Each row is a point on a landscape with many peaks, with its height.
A climber steps from a point to whichever of its 2 nearest points has the largest rise for the distance, and stops where none of them is higher. Distance is the straight distance between rows; heights are no part of it.
tofub height 601: [-26.6  -8.4   0.4   5.5  22.1   7.9  24.7  11.5  16.9 -21.6   5.7 -36.5
   6.2  16.5  44.3  12.8  11.1 -30.3   5.5 -11.2 -44.1  19.6   4.9  13.2
  -0.9  -4.2]
Nusod height 278: [  7.6  -8.1   8.7  12.7  27.4  -7.8  61.4 -14.4   6.7 -47.4  10.9 -17.5
  14.7  -9.1  34.9  35.7  24.8   3.2  -9.8 -14.2 -26.3 -11.3  16.5  10.6
   2.5   1.1]
gat height 503: [ 24.4 -19.9  16.1 -41.4 -14.9  25.8  20.6  -6.0  -2.2 -18.6  12.1  19.7
   2.3  23.1  -8.3  10.3  14.5  -4.3  -6.8  12.8 -15.9  13.4  28.4 -16.3
  47.7   4.4]
Zoluz height 504: [ 26.1  27.7  -7.4  39.5  -1.6  -2.6 -29.6   8.3  43.6  14.0   9.5   8.1
 -20.0 -21.1 -11.1   7.5 -11.7  -4.0  34.9  11.3 -30.2 -14.7   9.1 -10.9
  40.0  21.4]
tuvuf height 146: [-21.7  -4.4  -1.2  29.1  28.1 -38.3  -4.5   2.7 -21.1 -26.9 -41.6  -7.6
  14.5   3.1  33.8 -23.4  15.8  18.7 -26.7  10.8  -4.3   0.6 -30.8  21.2
 -35.8 -32.9]
mufad height 90: [ -7.4   3.3 -55.4 -11.2  19.7  -2.8  13.3 -10.0  -9.0   4.7  -5.0 -10.9
 -14.9 -34.2 -25.9  -4.6   2.7  15.8  -8.6  -3.2  -3.6 -24.4  -4.1  15.8
 -48.2  -7.4]
vusa height 501: [-18.7 -26.1  11.1   5.3  -2.4  24.7  -4.1  17.8   5.4 -10.7  -0.2   6.3
  10.4  18.7   6.1 -13.3   7.0 -17.3 -17.5   9.0  -9.3  36.8  15.4  -8.6
  -5.8   5.6]
Pav height 486: [ 23.8  18.8 -20.8  23.6  17.4   2.0 -18.4   5.5  -1.3   8.6   0.2  -6.1
  10.5  -2.8   2.5  19.6   3.1  12.8  24.4  23.8  10.3   2.7  -9.9  20.7
  -4.4  19.8]
Nek height 156: [  2.3 -10.3  13.2 -22.9 -26.8  -3.0  12.0 -32.7 -23.4  -5.5 -19.7  15.9
   9.8  31.2  -6.3 -15.6   1.3  14.7 -24.4 -13.8  33.4  -2.2  -6.8 -10.3
   1.9   8.9]
Puv height 223: [  8.9  -5.6  28.2  35.3  33.7   7.1   8.3   0.4   5.3 -50.5  -2.8 -14.6
  18.4 -20.5  37.9  23.7  16.9  25.0   2.7   3.0 -38.6   5.8  17.8   8.1
  -3.9   8.5]
Pup height 416: [ 25.3   1.6  -2.6  -3.8  -0.2  -4.3  10.7  -4.1  21.4  -8.3  18.2   9.8
 -12.6  -2.8  15.1  11.7  11.2 -15.6  17.7  -2.2 -45.0 -28.0  28.8 -12.7
  62.0  19.9]
zoket height 465: [ -8.7   0.6  19.2 -17.2  16.8  21.2  -7.3   9.7  19.4   3.4  -2.9  12.5
  -7.4  17.1 -15.5 -18.0 -16.0 -44.2   0.2  10.1  24.2  18.0  -3.8  -7.0
   7.1 -43.7]
fon height 195: [-12.5 -13.4   6.6  37.1  20.8   7.5  10.9  13.4   2.2 -26.0 -10.3 -23.8
  22.5 -23.3  26.2   5.2   2.8  15.6   0.8  -6.7 -37.9  28.3  10.2  10.1
 -27.5  -6.4]
vivos height 322: [-13.7 -19.0  13.8 -13.3 -65.7   8.3 -12.2  -8.0 -11.9   8.3  16.7  -2.9
  14.2  23.6 -15.3  21.6 -11.7   5.3  11.5   7.6   4.4   6.8  -9.4 -13.1
  27.7 -18.7]
Laf height 42: [ 14.1 -14.7  -9.9 -16.9 -11.8 -35.8   8.5   0.4  -2.2   6.1  17.4 -18.5
 -14.7  -9.2  34.0 -11.7  -7.3 -15.6 -13.7 -27.6 -18.7 -37.1   6.8 -11.3
 -20.3   4.9]
soluz height 418: [ -1.5  -9.9 -18.8   4.7 -28.8  26.2  -9.8  -7.1   1.8  25.6  19.0  10.4
  16.1  -2.4 -61.1   7.9  -0.7   4.1 -20.9  24.5  23.6  21.7   2.3  13.5
 -17.5 -24.5]
pef height 395: [  8.8   1.4   1.9 -15.0  37.1   3.0  -0.4  18.9 -16.0 -18.2  -8.8  -5.3
  -1.0  32.6  35.0  14.3  13.7 -29.1  12.5  23.0   1.1  24.7 -24.4  42.4
   6.0 -40.0]
geleg height 65: [  7.1  14.9   5.2 -16.1  24.7 -11.9  13.2 -23.5 -12.8 -13.5 -36.8   3.7
  -8.2  10.4  15.9 -20.3   2.5   3.6  -2.2 -24.8  34.5 -12.8 -15.9  13.7
  -1.6 -19.8]
kotig height 370: [ 12.4 -10.5  20.4  -9.0 -41.2   5.7 -27.1  12.0 -14.7   9.0  24.2   8.3
  -0.7  16.0  -6.2  36.0 -23.5   9.0  11.0  22.2  30.3  24.1 -22.3  -7.0
  33.1  -6.4]
satus height 500: [-16.8  -0.7  13.5  -9.7  -1.6 -12.1  -2.3  -2.0  10.6   2.9   0.1  -0.4
 -23.3   4.4  23.1 -23.8 -10.0  -8.6   2.9 -35.4  17.6 -11.2  -7.2 -27.6
 -12.0  15.6]
Vono height 680: [ 27.2   2.7  -9.3  -4.2  22.7  14.9  -4.1   6.6  12.0   8.7   4.1  -1.5
   2.0 -17.3 -18.1   4.3   1.3 -21.9  19.5  -2.6   3.2   1.4  19.9  13.3
   3.1 -11.4]
zoza height 515: [ 11.4   6.5  21.4 -23.2 -13.4 -21.9  -2.0  15.1   9.8  -2.4  17.9 -27.5
 -43.1  -1.1  46.7   4.6 -11.1  -7.6  13.0 -26.8 -41.0 -25.0 -18.5 -17.0
  23.7  21.0]
mur height 554: [ 15.4 -13.1  23.2   3.9  -4.9 -12.8  -9.8   0.5   4.7 -21.2   8.9   0.3
 -40.5 -12.4  47.8   0.2  -3.1  14.0   3.9  11.3 -50.4   1.2   5.8 -18.6
  49.4  44.2]
vof height 307: [-30.8  26.6  -4.1   6.6  20.3   4.4 -15.5  15.6  12.3  16.3   4.1   4.9
  -6.7  -0.1 -17.5   1.4 -15.4 -10.7  -0.3  18.1  39.0  17.7 -18.1  17.7
 -33.2 -30.9]
dul height 73: [ -3.6  -2.2 -54.0   5.1   8.0  -4.4  -5.0  -0.4  -4.8  32.3  22.6  -3.5
 -14.9 -30.8 -19.0   5.6  -4.9   9.2  -8.4   4.4  -7.3 -23.1   6.2   0.4
 -36.3  21.1]
fev height 535: [-18.6  15.5 -16.3 -12.4   4.9  21.9  34.5 -16.2   7.4  11.6 -23.2   7.1
  13.0  12.6 -46.9 -31.3   9.8  -9.1  -1.2  -8.8  15.6  -7.0  -0.7   4.7
  -1.6 -11.2]
Lom height 297: [-25.1 -18.4  20.2 -21.3 -44.0  -4.9 -12.9   0.6 -14.5   2.3  13.8   7.8
   6.1  23.2 -22.2  13.1 -14.7   5.9  -4.9   1.4  44.4  19.9 -22.5 -11.7
   4.4 -39.7]
vug height 608: [-15.6   9.9  -3.3  21.6  -2.1 -11.9 -18.6  22.3   6.3  21.9  10.5 -18.2
 -15.4 -23.2   4.5   7.4 -21.1   3.3  20.8  -7.4   1.6 -17.8   0.3 -11.6
 -14.5  26.0]
guvo height 155: [ 15.4  -2.9  30.2 -33.0 -10.9  -1.7   9.8 -21.4   6.7  -6.7  -0.6   6.4
 -16.9   8.5  15.5 -18.2   0.1   4.8  -3.2 -30.8 -17.4 -13.5   3.9 -36.7
  30.3  31.9]
vol height 239: [  7.7 -12.0  20.5  24.4  -1.5  -2.3 -27.7  -3.2 -18.4   1.8 -17.4  25.2
   4.9 -12.4   8.6   0.8  -4.2  39.0   4.6   7.3  18.7  12.9  -3.4  -6.4
   6.5  46.9]
memif height 741: [ -2.6 -26.7 -22.4   9.7 -48.8  -9.2  -8.2  -6.4 -23.6  23.8  22.5  12.7
  24.5   8.1 -20.6  16.2   3.1  11.8  -9.8  25.5  10.7  -1.8   1.6  -1.7
  -8.1  18.4]
duka height 584: [-31.5 -18.7   5.4   1.2  11.5 -16.0  -3.0   7.3   8.7  -4.1   1.3   5.9
 -14.8   2.8   9.5 -44.8 -14.8 -10.7 -18.7 -14.3   7.6  -1.8  14.4 -23.1
 -23.3 -22.5]
zosot height 37: [  0.7   9.3  -9.3 -19.6  28.2 -13.1   4.5 -17.2  -3.6 -10.8 -14.6   0.5
 -14.8 -11.2  -2.6 -31.6  -1.3  -1.5 -12.9 -16.1  35.5 -18.2   3.2  -3.8
 -23.6 -29.3]
kiga height 454: [ 28.9  23.3  13.7  30.2  16.1  11.9 -46.5  12.0  -7.4   6.1   5.6  16.4
   5.3  -3.1   5.2  26.3 -14.6  13.2  16.1  24.2  27.2  30.8 -22.9  12.5
   4.9   8.9]
zezur height 363: [  2.9  18.9 -18.3   4.9   2.9  28.7 -23.5   4.3   8.3  19.0  14.5   9.5
   9.5   5.8 -38.1  12.3  -9.8 -27.3  -1.2  18.3  26.8  28.4  -2.1  21.0
 -12.4 -18.8]
Kisi height 204: [ -8.4 -12.3   0.0  13.7 -10.4  -9.1 -17.4   2.6 -10.3  21.5  11.2  20.9
  -7.8 -27.9 -19.5  -5.0  -6.7  31.1  -8.8   3.7  29.3 -19.2   2.3 -12.4
 -22.8  46.5]
gek height 70: [  0.9 -14.4 -14.3  -2.2   3.2 -33.2   8.3 -17.1  -9.8 -15.4  -3.4   0.4
   2.4   5.7  46.0 -12.9  -2.2  -2.6 -19.9 -22.9  -9.0  -5.3   6.0 -10.8
 -22.6  24.6]
rafi height 785: [ -8.7 -16.5  12.8  11.7  -1.5 -14.5  -4.9  18.4  -7.0 -14.7  14.0 -29.2
  -9.8   6.7  57.4   8.1  -9.2   4.9  -4.3 -15.6 -41.0  10.8  -5.1 -20.3
  -3.4  33.1]
tures height 476: [-44.2  15.6 -10.3 -13.3  -7.1  -6.8  14.7  -3.2  10.8  24.0   3.2  -7.0
 -11.3  15.0   5.1 -31.8  -9.2 -17.7   5.9 -29.9  19.7 -19.5 -20.0 -16.4
 -14.1  11.8]
fipa height 105: [  9.3  15.6   5.1 -14.1  19.2   1.0  11.2 -14.5  -9.5 -11.1 -39.8   3.1
  15.5  26.2   0.6 -18.5  24.3   3.6  -2.9  15.6  26.1  -3.3 -18.0  40.0
   4.2 -41.4]
vako height 298: [ -5.7  15.8  14.1 -30.5   2.0 -13.6  31.7  -9.4  19.7 -10.5  -6.1 -33.4
 -15.9  21.0  33.5 -10.0   5.9 -27.1  -0.3 -47.9 -47.5 -12.7   2.4 -21.7
  24.4   9.0]
Sal height 556: [ -2.2  21.1  -2.0  39.3 -13.4  -3.9 -33.0  14.0  36.0  34.8  21.3   2.8
 -16.9 -27.8 -11.7  -0.4 -16.7  -8.8  27.0  -8.9 -15.1 -21.8   2.9 -12.0
   2.1  31.4]
zizud height 227: [ -9.9  14.9 -10.1   2.8   3.7  12.9 -14.2   2.7  -6.1  14.0 -11.7  23.7
   3.0   1.1 -41.3  -1.7  14.4  16.2 -28.5  31.6  34.0  11.3 -29.5  37.7
 -23.9 -39.8]
bil height 683: [ 14.9  -9.5  -5.1  17.3 -41.9  12.1  -6.1 -12.5   1.6  24.9  18.6  16.7
  10.4  -1.5 -38.2  12.5  -6.0  14.9  12.9  24.2  13.9   0.7   0.4  -4.7
  19.4   9.0]
Kufa height 695: [-21.9   5.6  41.5  -2.0 -55.2  10.6 -21.0  19.3   7.2  35.3  34.3  25.0
  -3.7  18.9 -26.6  14.2 -18.9   4.6  -6.9   4.2  26.3 -14.2 -11.2 -19.7
   8.2   7.8]
Dinok height 345: [ 30.2   1.9  10.7  -5.3  24.5  19.4 -14.5  15.6 -10.9 -26.7 -25.1   6.8
  13.5  23.3  13.8  17.0  23.8  -7.0   1.9  22.1   2.8  25.9  -9.8  39.7
   9.7 -20.8]
duv height 552: [  1.3  18.5 -28.9   2.3   5.0 -14.0  43.3 -15.1  22.0  -7.1  -0.5 -16.1
  14.9  -8.3  -9.4  11.2  20.8 -12.0  34.2 -27.9 -45.1 -36.7  18.4  -7.5
  27.8   9.0]
Kuno height 553: [-44.9  21.5   5.3  -3.7  -8.5   2.6   0.4  -0.2   6.6  14.4  -4.1  10.2
  -2.6  16.9 -21.5  -6.4 -14.5  -7.7  13.3  -6.6  43.0  -3.7 -16.9 -13.1
  -8.6  -1.8]
tume height 614: [ -0.3   1.8  -6.7  -7.6 -23.5  -7.4   7.3  -0.7  16.0  20.1  12.6   4.8
   0.3   1.4  -5.9 -17.1   1.5 -11.0   4.1 -12.0 -15.3 -34.9  14.2 -18.3
   8.2  35.8]
Zif height 632: [ 23.1   9.7  -1.8  -8.9 -26.9   5.4   0.3 -15.5  -4.8  25.6   8.9  22.3
  -3.1  -8.5 -45.2  11.8 -11.1  14.2  11.1  18.4  48.6 -11.4   1.0 -15.1
  22.8  -1.5]
Sef height 682: [ -6.2 -24.1  21.9 -32.9 -11.4  -7.3  -1.7  13.4  -0.7  -3.7   5.8  21.2
  -4.7  20.2   7.4 -33.3  -2.4 -19.1 -34.4  -8.5   5.7   7.4  12.0 -25.4
  -7.9 -11.6]
tuve height 671: [-18.4  -7.4  15.2  25.9 -18.3 -16.3 -22.2  17.0  -2.4   7.8   5.7 -27.8
  -7.4 -24.9  31.3   0.9 -18.9  12.4   8.6 -21.1 -24.9  -5.9  -3.1 -20.9
 -22.3  36.4]
lubup height 744: [ 16.8  24.5 -17.5  -0.1  24.4 -12.0  29.2  12.0  13.4   4.2 -11.2 -41.8
  -1.2 -34.9 -21.5  13.0  -8.4 -15.8  39.6 -20.4 -17.0  -7.6   2.0  25.3
 -10.3 -38.9]
merat height 367: [ -8.5  -5.0  18.3 -34.0 -15.1  11.3  -1.1   8.2 -10.0   9.9   4.8  10.1
  -9.8  31.3 -12.8  -2.2 -14.3 -24.9  -0.3  14.9  50.5  19.5 -20.9  -1.7
  17.4 -55.0]
Giset height 412: [ 27.8  -1.6  11.4  10.6 -25.6   2.1 -35.8   4.9  -6.1   1.2  16.8  21.6
 -18.7   8.3   6.4  26.7 -13.1   6.3   9.8  40.3   6.0  20.1 -10.1  -3.9
  55.5  10.0]
nunuv height 215: [  5.4   9.3  26.9 -37.9  -3.4  -2.7  27.6 -17.9  19.8 -15.1  10.5 -20.1
 -28.4  25.1  32.4   4.7   9.7   0.6 -20.7 -33.9 -54.2 -13.1  -0.8 -33.5
  41.4  38.3]
Zuka height 13: [-31.1  15.8 -22.5  -5.9  27.6  -9.1   0.8  -2.0  -1.7   7.5  -0.2  13.2
 -24.4 -26.4 -25.5 -30.1  -9.0   5.1 -24.6  -2.7  40.2 -15.1  -2.4  -4.5
 -40.5 -36.5]
bez height 257: [  4.6 -16.0  16.4  27.4  -1.6   7.4 -29.2  10.3 -32.0  -9.7 -33.8  25.4
  20.9   2.4  -0.5   7.2   8.1  27.5 -15.3  20.6  31.6  32.0 -13.4  14.6
  -7.9  12.9]
rizof height 266: [-30.8  37.9  -3.5   8.2  16.9   2.7 -17.7   6.1  -3.8  25.7  -2.1  22.2
  -8.3  -6.7 -40.9  14.8  -9.5  13.2 -26.1  32.7  56.3  24.2 -14.8  12.7
 -27.7 -37.6]
viro height 479: [  1.3  -0.4  17.4  18.4  -7.9   2.2   1.3  12.5  22.0 -16.9  18.9  -1.6
 -29.1  -3.8  29.5  13.2   3.0  -5.3   9.9  10.5 -67.7 -15.2  13.6 -16.9
  60.0  33.8]
toli height 564: [-23.2  -7.9  18.3  19.6  -6.6  24.5 -26.9  21.4  16.3   9.1   8.3  -2.3
  -6.5   5.8  -6.5 -16.6  -5.7  -0.8   0.5  -7.2  -7.3  22.5   6.0 -17.0
  -8.8  36.2]
nugi height 453: [-28.2 -20.7 -13.8  15.8  -5.2   2.0  -2.5   2.6  -0.4  -1.8   1.0   6.2
  19.1   3.8   2.2 -17.5  10.9  -2.9 -21.2  -1.1 -28.5  13.5  27.2  -8.9
 -29.9  25.7]
Pebe height 95: [ -3.6 -11.4   7.9   7.6   3.8  10.0  11.3 -18.4 -10.4 -12.5 -17.6  -1.0
  15.9  13.1  27.4  -9.2   7.8  14.0  -5.1 -17.0  -9.8   0.2   2.0 -16.0
   3.1  39.7]
zazuz height 582: [ 11.7  32.8 -29.0 -12.7  -1.2   6.2  -0.2 -10.0  -2.4  28.8  18.2  20.5
 -10.0 -14.0 -37.5   6.4  -8.3   4.2  16.3  15.9  41.4 -23.7  -8.4   0.7
   3.3   5.2]
Zupo height 570: [ 36.8   1.7  10.5 -10.8  22.3   5.0 -17.6   9.4 -21.6  -2.2 -13.3  33.0
  -8.4 -12.4 -20.0   4.6   4.3  12.8 -10.2  15.0  50.5  -1.5  -2.6  11.9
 -13.8 -19.0]
dilas height 431: [-14.2  19.1 -47.6   0.7  13.5 -12.4  36.8 -24.8   4.7   0.2 -25.1 -33.1
  10.0 -23.4  -7.6 -12.4   1.1  13.6  -2.4 -39.2 -26.6 -15.7   1.2  -5.8
 -20.4   9.1]
bafe height 388: [ 28.3   0.1   8.0  12.8  32.9  18.8 -30.7  25.1   4.8 -14.5  -1.0  -8.2
   0.7  -8.4  18.4  19.8   0.1  -3.0  15.6  11.7  -4.4  29.8  -3.9  27.6
  -1.6 -15.8]
Pif height 617: [ 27.1 -14.4   5.4  -9.1  22.5  15.3 -16.5   9.0  -4.9  -9.2   2.2  21.5
  -1.0  -4.7 -14.4 -10.2  -0.6  -8.9  -7.1   9.4  15.0  19.7  23.1   3.6
 -16.1 -15.4]
gola height 528: [ 13.7  20.3 -28.3  -8.3  11.4   8.4   7.4  -9.2 -10.9  16.1  -2.7   0.6
  12.6  11.7 -19.8   4.5  11.9   0.2  21.6  23.7  25.3 -11.6  -9.5  24.7
  -2.8  -5.7]
zok height 657: [ 13.7   6.1  -5.2  -4.0 -14.8   8.7 -17.1  10.0  24.9  19.8  30.3  -1.6
  -0.8   6.4   2.9   4.9  -7.9 -34.8  12.8   8.5 -17.3 -13.7   5.2 -10.0
  23.1  19.2]
geto height 171: [-22.1  -9.2   0.1  33.8  24.2 -20.8   3.8   0.2 -17.7 -27.0 -30.4 -23.4
  17.4 -11.9  40.5  -1.9  10.9  25.7 -18.2  -8.0 -25.4  21.7  -4.6  10.5
 -37.1  -4.2]
lil height 308: [ 16.5  -6.6  20.1  -1.3   1.1  37.4 -18.1  11.5  -0.7  -8.5 -15.2   4.0
  23.8  16.1 -15.3  11.4  16.1  -0.5   0.2  28.9   7.2  36.6  -1.6  21.1
  10.1 -21.5]
zego height 425: [ 11.5   7.9  22.9  19.0  22.9   9.4 -36.9  23.4  -8.6  -3.1 -10.2   3.5
  -4.5 -15.4  18.1  12.5 -19.8   2.0  18.9   2.8  10.5  22.6 -18.0  -0.1
  -6.9  17.1]
lupas height 466: [ -3.6  -3.0 -28.7  -8.2 -16.0  18.4  10.1 -17.3  -0.5  11.6  -5.8  11.8
  14.4  -4.8 -55.1 -13.8   8.1  14.8 -14.8  10.7  15.9   3.4  12.8   8.6
  -8.9 -13.7]
Noduz height 127: [ -0.6   0.7 -14.5  15.5  32.2 -13.0 -10.5   1.4 -20.9 -15.1 -30.6   2.9
   9.1  -9.5  15.6 -20.0  24.0  18.2 -21.7  10.4   0.3  -6.7  -7.4  32.9
 -47.4 -20.3]
Tek height 636: [ 14.8   9.5 -10.7  -3.2  35.3  -4.8   4.7   4.9  15.3   7.6  -4.9 -20.7
 -13.8 -21.4 -10.7  -6.4  -1.9 -20.6  19.1 -10.3   0.7  -3.1   8.3  18.3
 -15.4 -45.4]
deti height 379: [-12.9  -2.0 -28.8   7.8   3.7 -33.6  48.0 -30.6  -5.5 -16.6 -19.3 -34.9
   7.0 -19.2  15.5 -10.7   1.3  10.2 -20.8 -31.3 -28.4 -10.2   6.5   3.4
 -34.0 -14.8]
Bim height 631: [ -9.2  -0.5   0.1  -7.6  23.5  18.7  19.9 -12.0   7.3 -11.9 -24.1  -4.3
  21.6   8.7  -6.0 -22.3  11.5 -16.1   0.4 -12.2  -1.5   6.5   9.9   6.2
   0.9 -16.2]
fibo height 222: [ -0.8   0.3  12.1  20.9 -13.7 -13.4 -21.9  -9.1  -6.1  16.1 -12.1  18.1
 -15.1 -19.6  -4.9  -6.6 -19.3  27.8  23.3 -14.4  12.0 -21.1  -4.7 -21.7
  13.5  51.4]
lebev height 329: [ -2.4  -6.4 -13.2   0.2   9.3 -34.9  59.3 -20.6  -3.5 -24.9   3.0 -33.2
   8.9  -8.2  35.0  19.6   7.0 -10.0 -17.3 -24.9 -34.0  -4.0  22.5   1.6
 -15.5 -20.7]
Tev height 247: [  5.2  -4.4  -3.5  22.0  25.1   3.0  26.2 -18.1   9.7 -32.8   8.7  -5.0
  25.1 -21.3  11.0  16.8  24.0  14.4   0.1  -1.2 -29.3  -8.6  35.8   5.2
   1.8  17.4]
Fus height 754: [-37.8  -7.7  -3.6   8.7  23.8   8.8  32.3  -3.8  17.2 -20.1  -7.6 -16.0
  13.8  11.8  11.4 -21.8   7.9 -32.3  -8.8 -12.0 -31.6  15.2  17.4   6.7
  -5.1 -23.9]
rakun height 551: [  4.6  -3.6   0.8  -9.3  30.5   6.7  -9.5   6.9   7.2  -0.7  -8.8  18.7
 -12.5  -0.8 -22.4 -20.6   5.1 -27.3 -19.3  13.4  31.1  11.9  10.6   5.5
 -10.8 -50.1]
vud height 478: [ -8.9   9.1 -12.4   2.2  28.4   8.1   1.6  16.6   1.7 -14.8  -6.9 -22.5
  11.0  21.7  32.8  13.5  16.3 -32.2  25.8   3.9 -14.4  18.7 -19.3  33.7
   7.3 -13.2]
tiz height 765: [ 21.1   3.6   5.5 -14.4   2.3  30.9  -6.7   1.6  16.1  -1.2   9.4   4.9
   1.5  15.3 -20.5   0.9  -4.9 -23.0  17.7  10.7   4.1  12.4  12.4  -2.2
  30.9  -1.1]
Seg height 180: [-11.1  -6.4   8.3   2.2 -11.7   1.0  -7.4   1.5 -20.3  -0.5 -28.5  14.7
  19.9  25.9 -26.0  -9.3  20.7  21.8 -18.3  31.9  33.6  19.7 -34.1  32.6
  -6.2 -73.8]
zis height 630: [-30.6   2.4  37.8  11.4 -33.7  14.1 -28.5  30.6  13.6  25.8  25.4  16.1
  -8.4  16.9  -1.8   0.7 -18.3  -4.3   0.0  -6.9  10.2  -4.1 -13.7 -18.3
   6.9  39.6]
fita height 587: [ 24.6   0.0   3.9 -19.6 -11.9   8.1  -7.4  -6.8 -31.8  11.7  -7.0  22.4
  10.2  -2.0 -26.6   8.4  -0.5  20.1   3.0  12.0  53.1  -2.9  -4.3   4.6
   8.0 -11.9]
Lada height 455: [ 34.0  10.3   7.8  15.4 -10.2  -2.8 -34.5  -0.1  25.6   1.2  15.7  15.1
 -32.0  -1.2   9.3   7.9 -17.0  -6.7  29.8  29.5 -13.8  -1.6   1.0  -7.6
  54.7  21.0]
tudut height 109: [  1.4   5.1 -32.7  -4.0  30.9  -6.2   7.9 -10.3  -5.8  -6.4 -27.6 -15.3
   2.0 -32.8  -8.3 -14.0  21.5  33.0 -18.0   4.8 -18.9 -16.8  -3.6  32.9
 -43.2 -17.0]
bifo height 57: [  1.8  -0.1 -37.4  20.9  -7.2 -16.2   4.1  10.1  -9.8  16.9  19.4 -34.4
  -4.4 -45.3  -7.1  20.6 -15.6   9.6   4.4   2.6 -27.6  -4.5   6.9   5.8
 -35.4   9.3]
gabal height 122: [ -2.6 -14.8  13.8 -14.8 -22.9   8.9  17.7 -33.6 -20.8 -19.1 -15.5  12.5
  23.2  33.2  22.7   5.4  10.0  19.4 -18.8  -7.9   5.4  16.2   0.2 -22.8
  27.3  30.9]
duf height 39: [ -0.9 -15.2 -32.5  12.6   8.4 -29.9  12.6   7.7  -6.0  -6.2  10.3 -33.6
   0.7 -30.7  13.8   6.1  -6.0   0.8 -11.6  -1.9 -24.9  -3.5  15.1  19.7
 -43.1 -15.4]
lidib height 658: [  5.6  -8.2  21.2 -18.2  -2.4 -14.3 -13.3  10.0  -7.1 -21.9  12.8  -8.9
 -24.8  20.9  56.0   3.2  -7.8   3.6   2.4  -8.7 -40.0   6.1 -10.4 -25.0
  27.6  43.1]
pela height 577: [ 12.5 -27.4  33.4 -38.3 -34.8  13.1  -4.1   3.2   2.4  -3.4  13.6  11.2
   2.8  15.4 -20.4  -9.2  -3.3 -12.8 -14.6  -1.5   0.9  10.6  20.9 -19.7
  24.6 -12.7]
romi height 684: [ -5.7 -18.0 -22.8 -10.7 -28.6  -8.6   5.7  -2.7   0.0  23.7  18.9   7.6
  10.2  17.4 -16.3  -6.9   4.4 -10.0 -17.1  10.8   7.3 -15.8   5.9  -1.5
  -7.7  20.1]
rup height 396: [ 10.3  17.7  28.7 -24.2  -8.5 -17.8  22.0  -7.8   5.9  -1.2  -0.8 -32.4
 -23.7  -5.6  29.5  -4.4 -14.3  -6.7   6.9 -58.5 -25.8 -25.5  -8.2 -24.1
  12.7   7.8]
Dopum height 186: [-11.4 -15.9  11.2  -3.0 -32.3  -9.9  -2.0  -7.4 -24.1   9.9   0.2  20.7
   5.1   5.9  -9.0 -21.2 -12.6  18.9 -12.3  -6.9  34.4 -23.3  -8.0 -18.4
  -3.0  38.8]
Gumop height 640: [ 18.8  14.8 -35.2  -7.1   9.8  -9.4  40.7  -0.8   7.8   0.1  -8.1 -29.0
   1.6 -37.3 -25.2  15.5   9.2  -7.0  28.2 -23.4 -45.8 -17.4  12.0   9.1
   2.8 -19.2]
Zalun height 489: [-12.8  10.5 -41.7   2.5   5.8   3.1  31.9 -17.2  19.6   7.2 -12.5  -6.7
  15.0  -9.7 -31.6 -10.3  16.2  -1.8  17.9 -25.6 -29.6 -25.5  17.1  -7.0
  -1.6  17.4]
dakug height 279: [  2.7 -10.8  20.2  25.9  -8.0  36.4 -17.8   1.3 -15.5  -9.8 -14.6  16.7
  26.6  14.6  -9.4  16.3   4.0  20.5   6.6  21.0  -3.5  31.8   0.0   4.8
  10.4   7.1]
kemus height 19: [ 13.2 -19.0 -17.9   2.3  -6.2 -39.3   8.1   5.2  -8.5  -0.6  22.8 -27.3
  -3.9 -23.7  36.0  16.8  -8.5  -7.8   8.8  -5.0 -30.5 -24.0  15.6  -0.8
 -11.4  11.1]
Buzi height 444: [ 29.6  -6.3   5.8 -30.9  14.3  10.0  34.9 -19.4  10.3 -19.7  18.5  13.6
  -5.1   8.6   6.9   9.2  27.0 -16.9   9.6   3.0 -34.9 -15.5  34.5 -11.9
  55.5   9.0]
zir height 626: [-40.5  13.5  10.4  -3.4 -44.5   4.7  -6.4   7.0   2.2  35.0  17.7  12.7
   3.4  12.5 -38.9   5.8 -20.0   5.8  -4.9   8.6  46.8  -9.5  -6.9  -7.3
 -11.6  -5.8]
karip height 144: [ 14.0  -4.1  10.8  -5.9 -14.2   3.5  -7.5  -1.7 -30.8  -8.9 -30.6  15.1
  29.4  24.0   1.7   6.3  23.7   8.4  -3.5  32.6  30.9  13.3 -32.5  39.7
   4.6 -44.3]

For each start below, name the point where the climber stops.
Lom: tiz
dul: lubup
Nusod: lubup
vivos: rafi
Pebe: Fus
geleg: Fus
